Points, in no order, along strands that fork and pass close to each other.
Points whose rows are less than 66.3 apart are linked; no others are. Some points are linked to none.
sige: [  1 -30   7  21  14  12  24   3   5  15  20  11 -11 -18 -62 -35  23 -18
  -5  -4  12  11  29 -16 -11  38 -19  46 -49]
toden: [ 10  48  -2   0  -6  26 -14  -8 -28 -10 -13   5  -6   3   9  37 -18  15
 -24  -1   5 -14 -40 -27  27 -16  12 -55  44]
dires: [-17 -60 -36 -25  13 -36  -4  10  20  -9  35 -42  17  10  77  -2  21   9
  35  -5  -6   3   5  36   0  14  30  11  -4]
Zomal: [-32 -49 -36  -6  23 -19 -19   8  15  -5  43 -44   8  -6  92  -7  16   9
  18  -3  19   3 -30  15  30  20  33   3 -22]
Nube: [ -4 -32  -2   9 -40 -24 -12 -15 -17  25 -31   9 -24   2  45   1  21 -35
   2  56  22 -20  46  34 -19 -14 -14 -13 -13]
Fivo: [  8  29 -20 -20  -1   8 -23  -3   1 -13   4  -2   2   3  46  38 -22  30
 -13 -21   2 -20 -64  -6  31 -18  27 -62  44]
vak: [ 38 -24 -12 -28  14  29  12  33  59  13  -8   3 -12  -5 -42  10 -22  25
   8 -29 -21  -5 -25 -13 -23  17  -4  14 -21]
Zadof: [-17 -65 -26  23  13   9  -9   6   1   8  37 -20 -13 -26  55 -14  17  -6
  -4  15  45  -2  -2  -4   9  34   5  10 -58]
rer: [  1 -64  -9  22   9  20  25  13   7  15  21   7 -14 -31 -15 -17  31 -21
   4  14  22  -1  38 -11 -17  36 -14  35 -67]
zir: [-23  49  21   9  25  -5  18   0   7  -6  17 -13  12  25 -42 -26 -24  24
  -5 -35 -19  39 -12 -15  13   0  -1  20  21]
zet: [-33  32  23  18  20 -12  11  -5  -9  -8  24 -10  11  16 -46 -34   1  15
  -2 -24  -8  36   3  -7  14  14  -5  24  10]
sof: [  4  10  15   2  15   4  15   9  15   3   4   9   1   0 -62 -23  -9  10
  -4 -17 -10  14   0 -10  -4  16 -11  22 -17]
fuli: [ 19  82  32  -5  -6  28  19   4  -7  -2 -18  -1   7  17 -53  10 -52   4
 -12 -17 -40   4  -2 -34  -1 -23   0  -1  23]
Zedo: [ 33  32  19 -23   3  13  10  14  23  -2 -16  15   5   5 -46  -1 -33  17
   2 -24 -42   0   0 -10 -14  -9 -10  11   2]
vokel: [-45 -26 -14  45  26   0 -17 -11  -3   5  46 -15  -9  -8  27 -25  22   2
 -29   4  57   8 -61 -22  53  24   2   2 -26]
Dazib: [ 18  31  -3 -10 -31  -4 -12  -9   7  -5 -40  19  -1  18  28  39 -13   2
  10  -2  -7 -21   5  15 -15 -44  16 -44  45]
merap: [ 34 -38   8   2   0  19  14   6  13  20  -7  30 -12 -25 -52  -8   8 -23
  -8  12   4 -11  15  -7 -26  22 -24  22 -44]
pefa: [-10  73  33  -3  11  11  22   8   3  -7   5 -16  16  26 -45 -16 -38  21
  -1 -37 -38  24  -7 -31  13 -17   5  13  29]
Tifad: [ -8 -70 -21  -4 -15 -34 -16   0  -6   8  15 -31  -7 -11  97  -8  13  -8
  15  33  16 -13  31  35  -7   9  12  -1 -28]
lek: [ 16 -64  -1  -6 -15  -8  15  10  21  15  -2   8  -8 -10   6 -10  19 -14
  24  20  -3  -4  52  19 -38  16 -12  30 -38]
Vut: [  4  13  11 -29  17 -21  31  19  41 -25   6 -15  28  26 -41 -22 -12  24
  40 -43 -56  28  37  23 -29  -4   6  53   2]
Bes: [ 34  13 -11 -38  -9   4  -6  20  54   0 -30   7   0   8  -2  30 -39  28
   4 -23 -24 -19 -24   7 -19 -19  11 -29  12]
sav: [ 20 -70 -10   5  -7  14  21  15  20  16   0  11 -13 -28 -13 -13  26 -23
  13  12   9  -7  51   3 -37  26 -19  43 -59]
ros: [ -7 -38 -35  -8   2 -16 -24   8  10  -5  23 -10   0 -10  69  12   4   5
   4  13  11 -12 -29  11  16  18  15 -22  -7]
Zukep: [  0   7  10 -12 -46 -25  -5 -16   3  11 -39  19   0  30  24  11  16 -25
  27  17  -9 -20  52  48 -34 -37   1  -7  19]
kabo: [  8 -41 -33  -7  18  21   2  23  42   9  21  -9 -16  -8 -11   4   0  21
   0 -21  13  -7 -40 -13   4  26   3   5 -22]
zava: [ -5 -20 -24 -20  27  -4  -1  19  45  -5  22 -24   4  12   5   0  -8  30
  15 -37  -7  12 -43   1   7  14  15   4   6]
zafo: [ 12 -16 -12  -1   6  11  -8  14  14   9   4  13 -11 -11 -17   3  -7   8
 -17   0   5  -5 -30  -9   5  18 -12 -13 -12]
tof: [ 31  22 -10 -41 -18  -3   2  17  44  -3 -33  19   4  16   9  30 -32  20
  20 -16 -32 -16  -2  17 -28 -33  16 -21  22]
Fidu: [  0 -61  -3 -15   2 -20  26  10  15  -4  16 -13  12  -2  -6 -27  32  -8
  37   2 -20  18  67  31 -31  16  -1  50 -22]
Zezan: [ 31 -17  -2 -34  17   4  24  25  58 -12  -1  -4  16  14 -39  -3 -10  19
  37 -38 -41   9  17   8 -39  10  -1  42 -15]
Zos: [ 15  -3  17  13 -31   5  -4 -14 -12  18 -35  38 -10 -11 -14  -1  17 -39
  -9  37  14 -16  37  18 -22 -16 -29   2 -16]
Gozus: [ 29  -3  -5   7 -13  27 -16  -2  -5  21 -39  35 -29 -26 -12  30  -7 -18
 -34  34  27 -28 -21  -8  -4  -5 -26 -34 -11]
pinud: [ 17 -72 -39 -11  20  31   2  35  58   5  18 -15  -9 -17  13  10   5  16
  17 -19  19  -9 -24 -14  -9  30   8  11 -36]
beten: [ 12 -48  -9 -27   3 -13  19  19  39  -9   4  -7  12   6  -4 -10  17   1
  45 -15 -31  12  40  25 -41   9   4  36 -18]
bibaf: [-27 -45 -20 -10  22 -34   8   7  12 -13  33 -31  22  16  17 -31  31   2
  27 -10 -14  24  33  33  -7  23  11  42  -8]
vin: [ -5  13 -28 -10  16   8 -21  10  11  -4  18 -15   2   8  38  22 -19  33
 -16 -28   9 -14 -83 -12  41  -6  21 -42  31]
zofep: [ 16  16 -30 -32  -6   2 -19   6  28  -7  -2   0   0   6  34  38 -27  31
   0 -22  -9 -16 -52  -1  16 -19  24 -52  41]
zonim: [  1  88  38  -3   0  25  31   6  -3  -3  -3 -16  11  30 -63 -13 -55   9
  -2 -24 -50  19  -5 -46   6 -24   6  19  25]
Tuza: [-52  19  -7  17  16 -23 -22 -19 -43 -21  43 -23  14  12  56   2  22  11
  -9 -12  11  11 -32   3  51  -3  27 -27  43]
supom: [-11 -68  -9  -4 -17 -38   3   0  -9  10   4 -15  -4  -2  52 -21  22 -19
  20  35   2   7  65  40 -19  12   4  25 -22]
kiv: [ 36  78  32 -10 -24  34  16   4  -5  -4 -41   4  -3  12 -38  27 -45  -5
 -10  -2 -30 -16   1 -33  -8 -40   1 -14  36]
lipa: [ -5  72  31   8 -32  -5   7 -23 -57 -37 -25   6  10  27  -4  22  -3  -9
   9  -7 -20   1  44  -7 -14 -39  11  -4  57]
Limum: [ -6  62  35  17  12  32  15  -3 -28  13  -3  -3   0   6 -68 -10 -27   4
 -30  -9  -9  15 -20 -40  16  -5  -7   3  11]
Lera: [-33  37  14  -4 -13 -32 -10 -23 -48 -34   8  -6  23  20  34   7  13  -1
   8  -4 -15  10  27  10   8 -18  23 -22  59]
Tekal: [ 37  49  25  -9 -10  41   6   0 -10  19 -43  25 -10 -10 -55  20 -35  -5
 -32   8 -14 -14 -11 -29  -8 -21 -18 -13  -1]
rez: [ 22   0 -26  -7 -11  25 -30   0   3   5 -19  14 -18 -16  31  44 -15   8
 -28  15  22 -33 -55 -12  18 -10   1 -66  14]
liba: [  4 -29 -26 -17 -10 -16 -25   3  17   3   2   1  -5  -5  59  29   4   6
   7  17   0 -16 -16  19   2  -4  10 -34   4]
vipa: [-57 -12  -9  36  29 -32  -7 -12   2  -8  48 -24   9  16  17 -34  24  14
  -6 -11  31  33 -35  -4  40  20  10  27   5]
nem: [ 40  21  10 -22   4  29   9  15  24  17 -26  13  -9  -1 -51  13 -39  17
 -14  -9 -20  -9 -19 -22 -12 -10 -10  -2  -9]
Nupov: [ 25  90  30  -4 -26  20  17  -8 -29 -25 -33   2   1  17 -18  36 -41   5
   0 -10 -27 -13   0 -34 -11 -38  11 -19  52]
memir: [-46  59   8  25  11 -11  -9 -19 -45 -27  29 -23  14  23  13   3   1  17
  -6 -26   6  19 -30 -22  39 -13  22 -24  58]
boluk: [-10  16  13  15 -20  -6  -8 -20 -43   0 -15  20  -5 -10   2   7  21 -20
 -13  30   8   5  23   7   3 -11 -18 -18  10]
vavuz: [-24  -9 -29  17   8   4 -35  -8 -23   1  24  -4  -9 -17  59   8  10   5
 -20  18  33 -10 -58  -8  47  10   4 -45  -2]
tafo: [-12 -67 -15  -2  -2 -27  -2   1 -10   9  22 -28  -2  -6  66 -13  20 -13
  16  31   9   5  38  32 -11  20   8  14 -25]
gikit: [-48  30  22  38  23 -14   6 -12 -21  -8  33  -8   4  19 -39 -37  12  10
 -14 -14  13  36 -10 -14  27  12  -5  19  16]
fev: [ -4 -10   9   0 -46 -27  -8 -24  -5  24 -41  17 -14  17  36   1  24 -35
  16  38   3 -18  57  50 -27 -29  -5 -10   7]
sede: [ 36  46  44  -9  -2  19  29   7  10  12 -23  17  11   3 -82 -19 -38  -8
  -4 -13 -46   9  19 -25 -17 -11 -20  39 -17]
tum: [ -5  43  26  17 -14   2  -5 -19 -47 -10 -18  20   4  -3 -12   5   9 -18
 -12  12  -3   4  23  -5   5 -14 -10 -15  25]
meva: [-13 -58 -34 -30  19 -30  -2  19  41 -15  24 -35  18   7  41   3  21  13
  43 -16 -14  11   6  32 -14  16  23  20   3]
nen: [ 18   9  -1  15 -16  23 -24 -15 -24  12 -36  30 -23 -26  12  35   2 -17
 -29  34  33 -26 -28  -9   6 -10 -18 -46   6]
bos: [-26 -64 -21  33  25  10  11  12  15  16  43 -19  -8 -14   9 -28  33  -8
   3   2  44  14   8 -12   5  44  -1  36 -55]
gena: [-52 -20  -8  22  14 -26 -16 -23 -43  -2  42 -22   5  -2  60 -28  30 -12
 -13  19  25  17   2  11  40  16  11  -7  -5]
bibev: [-32 -10 -20 -15   0 -42 -26 -15 -19 -15  25 -27  20  10  88   7  16   8
  13   3 -13   4  -2  31  25  -8  29 -29  38]
lorub: [ 14 -26  -4 -16  30   1  30  22  47  -6  14 -10  10   9 -45 -20  11  24
  37 -36 -22  22  22   7 -28  20   3  53 -20]
kuva: [-47  68  32  35  10 -12  -1 -28 -69 -27  18 -16  13  18 -16 -16  11   2
 -14 -19   3  31   3 -26  32   0  11  -1  46]
tivag: [ 38  -1  12  -9  -1  27   9  10  15  22 -29  32 -15 -15 -51  12 -21  -4
 -18   6  -5 -20 -17 -14 -15   7 -22  -3 -16]
nogum: [-33 -65 -10  15   1 -31  -5  -7 -32   6  30 -36  -1 -11  68 -32  22 -16
   8  38  23   8  44  24  10  25   6  19 -36]
lolu: [  6   7 -18 -23 -16 -19 -18  -3  19 -12 -12   3  16   9  51  25  -3  16
  16  -9 -16 -12  -2  23  -3 -24  22 -36  40]
Bagip: [-15 -44  -5   6   0 -14   8   0  -6  -2  17   0  -3 -10   0 -25  24 -14
   4  15   8  12  35  14  -8  24  -9  20 -33]
sot: [ 17 -14 -21  10 -11  20 -36  -3  -4  13 -12  19 -20 -24  32  33  -2  -7
 -31  33  37 -25 -49  -7  16   0 -11 -53  -4]
Borig: [-28 -46 -11  25  35  -4  16  14  31  -2  44 -28   1   7 -14 -33  20  12
   9 -18  26  23 -10 -12   4  33   8  47 -21]
tizi: [-37   6  -4   0  30 -35   3  -2  11 -16  35 -27  20  24  -5 -31  12  16
  20 -31  -9  33   0  16  11  10  13  26  17]
Budiv: [ 19   0  -3 -39  23   2  24  27  62 -12   1 -16  14  14 -31  -4 -25  36
  28 -43 -41  11 -11  10 -21   5  16  24   0]
vun: [  1  65  43   3  -5  11  12 -11 -36 -15 -12  13  10   5 -51 -16 -11  -9
  -4  -5 -24  11  29 -16  -5 -15 -17  12  17]
vib: [-30  65   7  21   3   3 -11 -18 -49 -20  14 -13   2  13  14  22  -9  18
 -17 -16  10   8 -40 -29  43  -9  19 -43  58]
Feb: [ 34  16  29  10   0  33  20  -3 -12  28 -28  39  -4 -24 -88 -13 -13 -23
 -26  14  -1  -7   9 -22 -13   5 -42  27 -27]
Feku: [  9 -30 -28  -1  16  23  -7  16  28  16  11   0 -24 -16 -18   5  -6  15
 -16 -10  24  -7 -56 -25  14  32  -7  -8 -22]
teti: [-18  73  18  25  -8   7  -9 -24 -65 -28   7 -13   7   7 -11  20   2   7
 -17  -8   7   7 -24 -35  27 -12  10 -31  49]
zup: [  3  36  27   3  17  16  25   7  14   8   2  -2  -1   7 -73 -28 -19  15
  -4 -25 -24  22  -6 -21  -5   3 -11  33  -8]
bul: [-20  51  27  -1 -25 -20  -3 -24 -51 -41 -15  -4  18  32  23  14   6  -5
  14 -12 -22   5  46  10  -8 -36  15 -11  57]
sud: [  1 -73 -30   3   7   5  -8  16  21  10  23 -21 -13 -28  50  -2  12  -5
  12   9  28 -11  -2   5  -3  28   4   0 -47]
Fuzi: [ 28 -17 -18 -40  25  19  17  35  64   1   0 -12  -3  10 -30  10 -33  39
  18 -41 -22   1 -37  -5 -18  10  11  12  -9]
noro: [ 14 -39  -8 -11 -21 -11   2  10  19   8 -12  17  -4  -8   3   1  14 -13
  12  17  -5  -7  34  26 -33   4 -11  12 -24]
vom: [-10 -23  16  13 -16 -21   2 -16 -43   8  -3  17  -4 -14  -3 -23  32 -33
  -8  42   5  10  58  20 -12   9 -23  18 -20]
fodis: [ 10  58  25  21   8  41  12  -8 -36  21 -18  14 -14 -12 -71  -4 -19  -6
 -42   7   9   5 -24 -40  19  -1 -23  -7   6]
bobi: [ 19  53  11 -22 -12   3   3   4  10 -12 -22  11   8  17 -11  19 -32  15
   7 -18 -30  -8   4  -6 -12 -31   6 -18  34]
Poko: [-40 -27 -25  15  16 -20 -19  -9 -15  -1  43 -22   7  -4  66 -14  20  -2
 -10   8  28   3 -31   7  38  17  13 -11 -12]
bepe: [-28 -44  -9   7   8 -27   9  -1 -11  -4  34 -17   6   1  12 -33  33  -8
  16   2  -2  23  35  21  -6  29   1  31 -15]
tago: [ 26  -3  33   0 -13   2  13  -8 -15   9 -19  42   6  -8 -63 -27  14 -36
  -1  15 -12  -1  52   8 -28  -3 -30  36 -29]
vudin: [ -3 -70  -9  -7 -12 -28  19   6   0   7   9 -16   5   2  32 -27  29 -16
  31  23  -7  13  75  36 -27  16   1  48 -30]
vub: [ 49  29  35  -8 -14  21  18   4   2  20 -49  41   1  -4 -69   6 -27 -27
  -9   5 -21 -23  20 -15 -24 -22 -27  15 -12]
nimek: [  6  15   4 -33  30 -11  24  30  54 -22   5 -23  19  22 -39 -17 -27  38
  42 -49 -54  25   1  12 -22  -3  13  42   4]
Fedo: [ 16 -72 -36  -4   8  22  -1  32  40  13  12  -3 -18 -31  24   9   5   3
   6   3  24 -18 -16 -11  -9  27  -1   2 -48]
votug: [ 21 -11  24   1 -26  -9   4 -16 -15  20 -40  41  -1  -8 -33 -14  18 -43
   0  27  -1 -10  56  24 -26 -15 -31  26 -23]
vud: [ 30  47   8  -4 -35  20  -7 -14  -3  -2 -54  24 -12   9   4  42 -15  -6
  -3   6   6 -33  -1  -1 -15 -43   3 -43  29]
vofu: [ 13  59  35   9 -19  11   3 -21 -46  -6 -32  26   3   3 -36   7  -4 -23
  -9   8  -8   0  33 -12  -7 -21 -20   3  21]
zef: [ 44  31  42 -14  -8   7  21   0  12   2 -31  28  11   4 -73 -19 -31 -15
   7 -15 -44   0  43  -7 -30 -21 -23  44 -15]
mitus: [  9 -50 -27 -25   1 -18  -1  18  37  -6  12 -12   7  -1  33   7  10  12
  27  -6 -13   1   5  27 -19   8  12   5 -13]
silu: [ 42  25  23  -7 -24  24   6  -2   5  23 -57  47 -12  -6 -47  16 -22 -20
  -9  14  -4 -33   9  -7 -27 -29 -27  -1  -8]
gusel: [  3 -27   2  20 -26  -6 -11 -15 -23  20 -19  18 -20 -26  26   2  20 -38
 -12  59  28 -14  32  19 -10  -1 -20 -13 -30]
sos: [ 43 -20  -6   1 -19  30  -4   5  10  29 -47  45 -30 -24 -22  24  -3 -25
 -22  29  17 -36 -16  -9 -17   2 -30 -20 -24]
keluz: [-33  17   2  -5   3 -30 -13 -15 -30 -25  18 -12  20  15  31  -1   9   7
   8  -9  -9  17  15  18  15  -8  17 -15  41]
pof: [ -7 -39 -26 -12  40   2  16  28  66 -12  27 -33   4  11 -13  -7   2  37
  24 -44   3  10 -36  -4  -3  23  21  30  -5]
guti: [  5 -19 -32 -32 -13 -26 -24   1  31  -1  -2  -5   5   8  76  35  -3  11
  15   1  -7 -22 -14  32  -7 -20  19 -45  26]
Sel: [ 42  52  22 -17 -22  28   0   4   4   8 -47  23  -6   5 -32  29 -44   3
 -11  -5 -20 -21  -1 -20 -16 -35  -7 -15  19]
gano: [ 30  -4  15  -3 -41  -2  -3 -15  11  27 -53  42 -18  -2  -8  12   4 -33
   7  24  11 -32  29  24 -39 -31 -19  -8 -13]
fur: [ 30  69  37  14  -7  49  10  -7 -42  17 -45  25  -7 -15 -66  17 -24 -16
 -39  16   6 -12 -10 -39   6 -16 -26  -5  11]
savem: [ -5 -30  -4 -14  22 -14  31  19  35 -14  20 -17  24  12 -38 -37  22  13
  41 -26 -28  26  38  15 -32  18  -1  59 -18]
niv: [-49   7   0  30  20 -17 -13 -16 -17  -9  38 -13   8  11   5 -25  14  10
 -15  -8  29  23 -36  -8  45  14   7  -2  13]
luga: [ 19  36 -12 -33   8  17  -6  10  21  -1  -2 -11   4   8   3  34 -45  37
 -14 -29 -18 -11 -54 -19  21 -17  21 -40  38]
ronu: [-57 -29 -15  42  23 -19 -16 -14 -10  -4  55 -26  -5  -5  51 -34  27   1
 -18  10  47  12 -42 -11  48  26  11   7 -16]
fofa: [-25 -14 -19  -7  23 -24  -7   5  21 -11  38 -23  13  12  15 -12  11  22
  12 -28  -4  17 -24  13  13  11  15   6   6]
lapiv: [-63  18   1  34  20 -28 -14 -25 -39 -17  43 -23  15  14  27 -23  30   4
 -12  -8  23  27 -20   0  52   6  11 -12  25]
lome: [ 19  23 -11 -12  -8  25 -17   2  -5   2 -17   7  -8  -5  10  34 -21  17
 -21  -1   6 -21 -51 -19  18 -11   5 -53  25]
Rif: [-50 -58 -28  31  36 -18   2   4  18  -1  58 -42   4  -1  51 -30  28   7
   7  -5  49  16 -23  -2  32  32  24  34 -35]
dak: [ -9  -8   3  18 -16   4 -17 -15 -30   7 -11  20 -13 -21  17   5  16 -27
 -17  41  25  -7  10   1   6   0 -22 -24  -6]
Fak: [-33 -30  -7  -3  28 -26  25   7  17 -18  32 -23  20  20 -19 -40  32   8
  36 -18 -20  37  40  25 -16  19   8  56 -13]
tal: [  3 -25 -15  -6   4  -4  -8   7  13  -1   8   3  -3  -7   8   4   4   6
   2   0   3   3 -15   1  -2  19  -1  -3 -15]
Dobog: [-22 -43 -35 -15  10 -37 -17   6  12  -8  41 -37  17   3  96  -1  18   6
  21   0   7  -2 -18  34  21   6  28 -11   4]
Febe: [-31 -49 -24  21  16  -7 -19  -5  -8   3  39 -23  -7 -19  54 -15  22  -8
  -4  16  37   4 -23   2  28  32   9  -6 -41]
fuf: [ 23 -59 -21 -29   2 -10  11  24  54  -3  -5  -6   2   1  12  10  13   6
  37 -11 -21  -2  24  23 -40   9   6  22 -19]
rav: [ 13  46  12  22 -20  27  -9 -22 -53  -4 -40  18 -13 -18 -14  38   3 -15
 -26  30  26 -16  -8 -21  11 -18 -12 -39  27]
gep: [-17 -28  -9  18 -16 -13 -30 -17 -37  11   7  -2 -12 -24  76   8  19 -20
 -14  52  36 -11   1  17  23   1  -5 -31 -16]
nuret: [ 19  62  15   2 -25  23 -11 -13 -35 -12 -34   8  -9   8   3  51 -22   6
 -17  -1   6 -22 -24 -25   0 -29  14 -51  49]
leta: [-30  26   6  -5  26 -27  15   4  13 -19  26 -27  26  30 -25 -34  -2  24
  21 -41 -33  38  12  10   3   0   9  33  25]
vumi: [-21 -43 -42  -3  17  -3 -25  13  17   0  38 -22  -1 -12  78   5   9   7
   1  -6  25 -14 -57   6  27  16  20 -18 -17]
zeguz: [ 20   4  18 -14 -45 -10  -3 -13  24  21 -54  37  -2  21  -3   6   1 -25
  22  11 -10 -30  43  42 -42 -38  -4  -9   2]
Gof: [-17  -2 -12  28  -8   5 -30 -14 -45   5   7  10 -16 -31  35  15  12 -20
 -31  44  47 -14 -26  -9  31   5 -15 -41  -4]
fivu: [ 18  72  16  17 -24  29  -3 -22 -62 -17 -38   6  -8  -2 -10  47 -10  -7
 -25  10  13 -17 -23 -33   5 -26   0 -47  41]
Monar: [-16 -56 -13  38  18  15  15  10   4  13  35  -2 -15 -25 -16 -29  28 -15
  -6   9  37   6  20 -14  -5  45 -11  31 -63]
veva: [-43 -45 -17  15   6 -32 -17 -16 -46   4  40 -36   1  -6  71 -33  26 -17
  -4  36  29  13  20  22  27  23   8   3 -19]
gozun: [ 31  36  37  -1   3  30  19   0  -5  21 -30  24   1 -12 -82  -9 -27 -11
 -21   0 -22  -3   3 -25  -6  -5 -31  23 -16]
tur: [  3  58  36   4  15  18  17  -5 -16   1  -8   7   8   3 -74 -20 -22  -2
 -13 -18 -23  18  10 -24   2  -5 -16  22   5]
matu: [ -3 -25   5  12 -11  -9   2  -5 -16   8   5  16  -5 -18 -18 -26  23 -24
  -7  26  10   8  32   6 -12  20 -18  20 -31]
det: [  8  21  -6 -10 -17  -9 -18  -2  -1 -15 -12   8   6   3  26  30 -12  14
   2 -10 -10 -10  -9   4  -3 -19  18 -42  42]
sasil: [ 23 -19   7  -9   1   6  15   5  14  11  -5  19  -6 -13 -41 -16   9 -10
   5   0 -12   0  31   3 -27  15 -17  28 -31]
neguv: [ -9 -32 -17  19  -6   1 -30 -11 -26   8   5   2 -16 -32  55   7  12 -16
 -25  42  42 -12 -18  -1  25  12  -6 -32 -31]
ponep: [ 31  35  14 -28  -4  -4   7  13  30 -11 -23  14  11  12 -19   8 -31  15
  16 -21 -44   3  19   4 -23 -23   5   5  14]
Dal: [ 41  32  12  -3  -2  47   4   2 -13  22 -48  27 -19 -16 -54  29 -24  -7
 -41  17  10 -23 -31 -35  -3 -13 -23 -23   2]
pimu: [-38 -66 -26  30  31  -1   9   9  19  -1  49 -34  -1  -7  32 -29  32   5
   9  -8  42  14  -1  -8  17  31  11  40 -47]
befi: [ 28  58  -2 -31 -10   9   5  12  30 -17 -27  -3   6  20   3  35 -54  23
   5 -27 -40  -8 -12 -11 -11 -39  19 -30  42]
rovim: [ 10 -20  25   2 -14  -9  14 -13 -13   4  -1  26   7  -9 -45 -33  28 -32
   1  18 -10  13  64  17 -24   4 -25  47 -35]
giv: [-15  -9 -26  -1  13   8 -23   0   4   0  26  -7  -7  -3  38  14  -3  20
 -16  -4  18  -9 -73  -7  43   7  13 -34   7]
fafa: [ 15  94  37  10 -32   9   9 -17 -51 -39 -34   2   5  22 -14  26 -32 -11
   4  -8 -21  -9  18 -29 -10 -41   9  -8  53]
Rofin: [ -6  12   9  -4  -3 -15   0  -2  -4  -9   0   9   9   3 -12  -5   5   2
   4  -7 -21  14  20  14  -4  -4  -7   0  11]
supu: [ 41  -7  18   3  -7  23  12   3   4  21 -35  44  -9 -29 -69   0  -3 -29
 -14  17  -6 -17  20  -7 -27   0 -32  21 -37]
Bev: [ 43  25   9   1 -33  25  -4  -8  10  29 -69  48 -26  -5 -30  34  -9 -26
 -13  23  15 -41   2   3 -25 -33 -23 -22  -4]
tiz: [ 25  57  -1 -36   2  23   7  21  33  -4 -16 -19   2  25 -10  36 -65  37
  -4 -32 -42  -6 -40 -22   6 -33  25 -28  36]
vaked: [ 15  19  12   6   1  25   1  -3 -13  12 -19  20 -15 -16 -39   7  -4  -3
 -28   7   7  -8 -21 -18   0   4 -22  -9  -6]
nivan: [-12  28  14 -19  16 -28  17   9  19 -28  13 -19  33  30 -32 -32  -6  18
  32 -42 -54  38  43  28 -16  -4   6  47  16]
mive: [ 28  34  14   4 -40  19  -7 -14 -10  18 -63  36 -21   5  -6  37  -9 -19
  -6  22  19 -37   2   7 -19 -39  -9 -42  14]
fidob: [ 15  35  17  13  -5  28  -7 -12 -40   8 -27  26 -10 -18 -29  16   2 -11
 -28  25  15 -12 -11 -21   8  -5 -23 -24  10]
duv: [-21 -43 -24  -5 -13 -36 -23  -7 -16   5  15 -26   5   1 104   3  11  -6
  13  32  15  -6  16  37  14   1  17 -18   1]
Lili: [-27 -30 -11  11 -15 -33 -28 -21 -45   1  15 -20   2  -7  92  -3  24 -17
  -2  46  23 -10  17  28  30   0   8 -27   6]
zova: [-39   1 -17  13  35 -24 -19  -3  24  -7  41 -31  15  18  31 -15   6  32
  -3 -34  16  16 -68  -1  50   9  29   6  25]
piluz: [-42  49  20  29  16  -4  -1 -20 -41 -16  22  -6   9  14 -20 -22   9   7
 -13 -12   5  29  -9 -13  36   4   4  -7  35]
Razi: [-46 -39 -19  22  33 -27  -4   0  16  -8  52 -35   7   9  31 -24  20   9
   7 -11  28  17 -33   2  29  24  19  23 -12]
fure: [-19   3 -15  18   7  10 -25 -12 -28   4  16   2 -13 -18  24   8  11   1
 -26  17  30  -5 -44 -13  39   8  -3 -42   4]
zom: [-13 -18  24   7 -16 -18  15 -17 -35   3   1  18   5  -3 -28 -38  31 -34
  -7  28  -3  16  73  27 -13  11 -25  42 -20]
kan: [-29  79  34  32  -7   4   0 -32 -86 -30   2 -12   1   5 -19   5   2  -3
 -12  -4   4  16   1 -35  22  -3   3 -18  49]
Fevo: [-23 -47 -26   7  39  -1  19  24  54  -6  39 -30   7   3 -11 -21  23  20
  30 -29  17  18 -12  -2  -3  28  14  43 -20]
pezar: [ 40 -28  -7 -26   0  16  10  24  48   8 -16  13  -5  -7 -27  15 -15  12
   9 -11 -20 -10  -3   0 -34   6  -5   9 -21]
leko: [ 45  -8 -11 -36  -8  16   1  24  57  10 -32  20 -10   0 -17  27 -36  16
   3  -8 -21 -23 -23   0 -25 -12  -2 -13  -3]
Dap: [ 23 -16   7 -10 -13  -7   6   3  17   9 -20  23   2  -3 -27  -3   0 -10
   5   6 -14  -5  28  18 -33  -5 -12  19 -14]

A fork is a point with three links, a tip a point with one. Leave the first point through the second and follow the links. Name the first fork or tip that comes.
ponep, Zedo => sos
Zomal, Dobog => tafo
Tuza, lapiv => gozun
Nube, gusel => tur
teti, kan => kiv
tago, rovim => Budiv
zir, zet => memir
tal, zafo => Poko
Monar, bos => Tuza
Febe, Zadof => tal

Follow the links from the first point to the second, and from the first to the third. Name the last point that the two ways share.
memir, sof, fafa => kiv
Lera, memir, fodis => kiv
vak, matu, Fevo => Budiv
leta, matu, tof => Budiv
meva, veva, Fivo => tafo
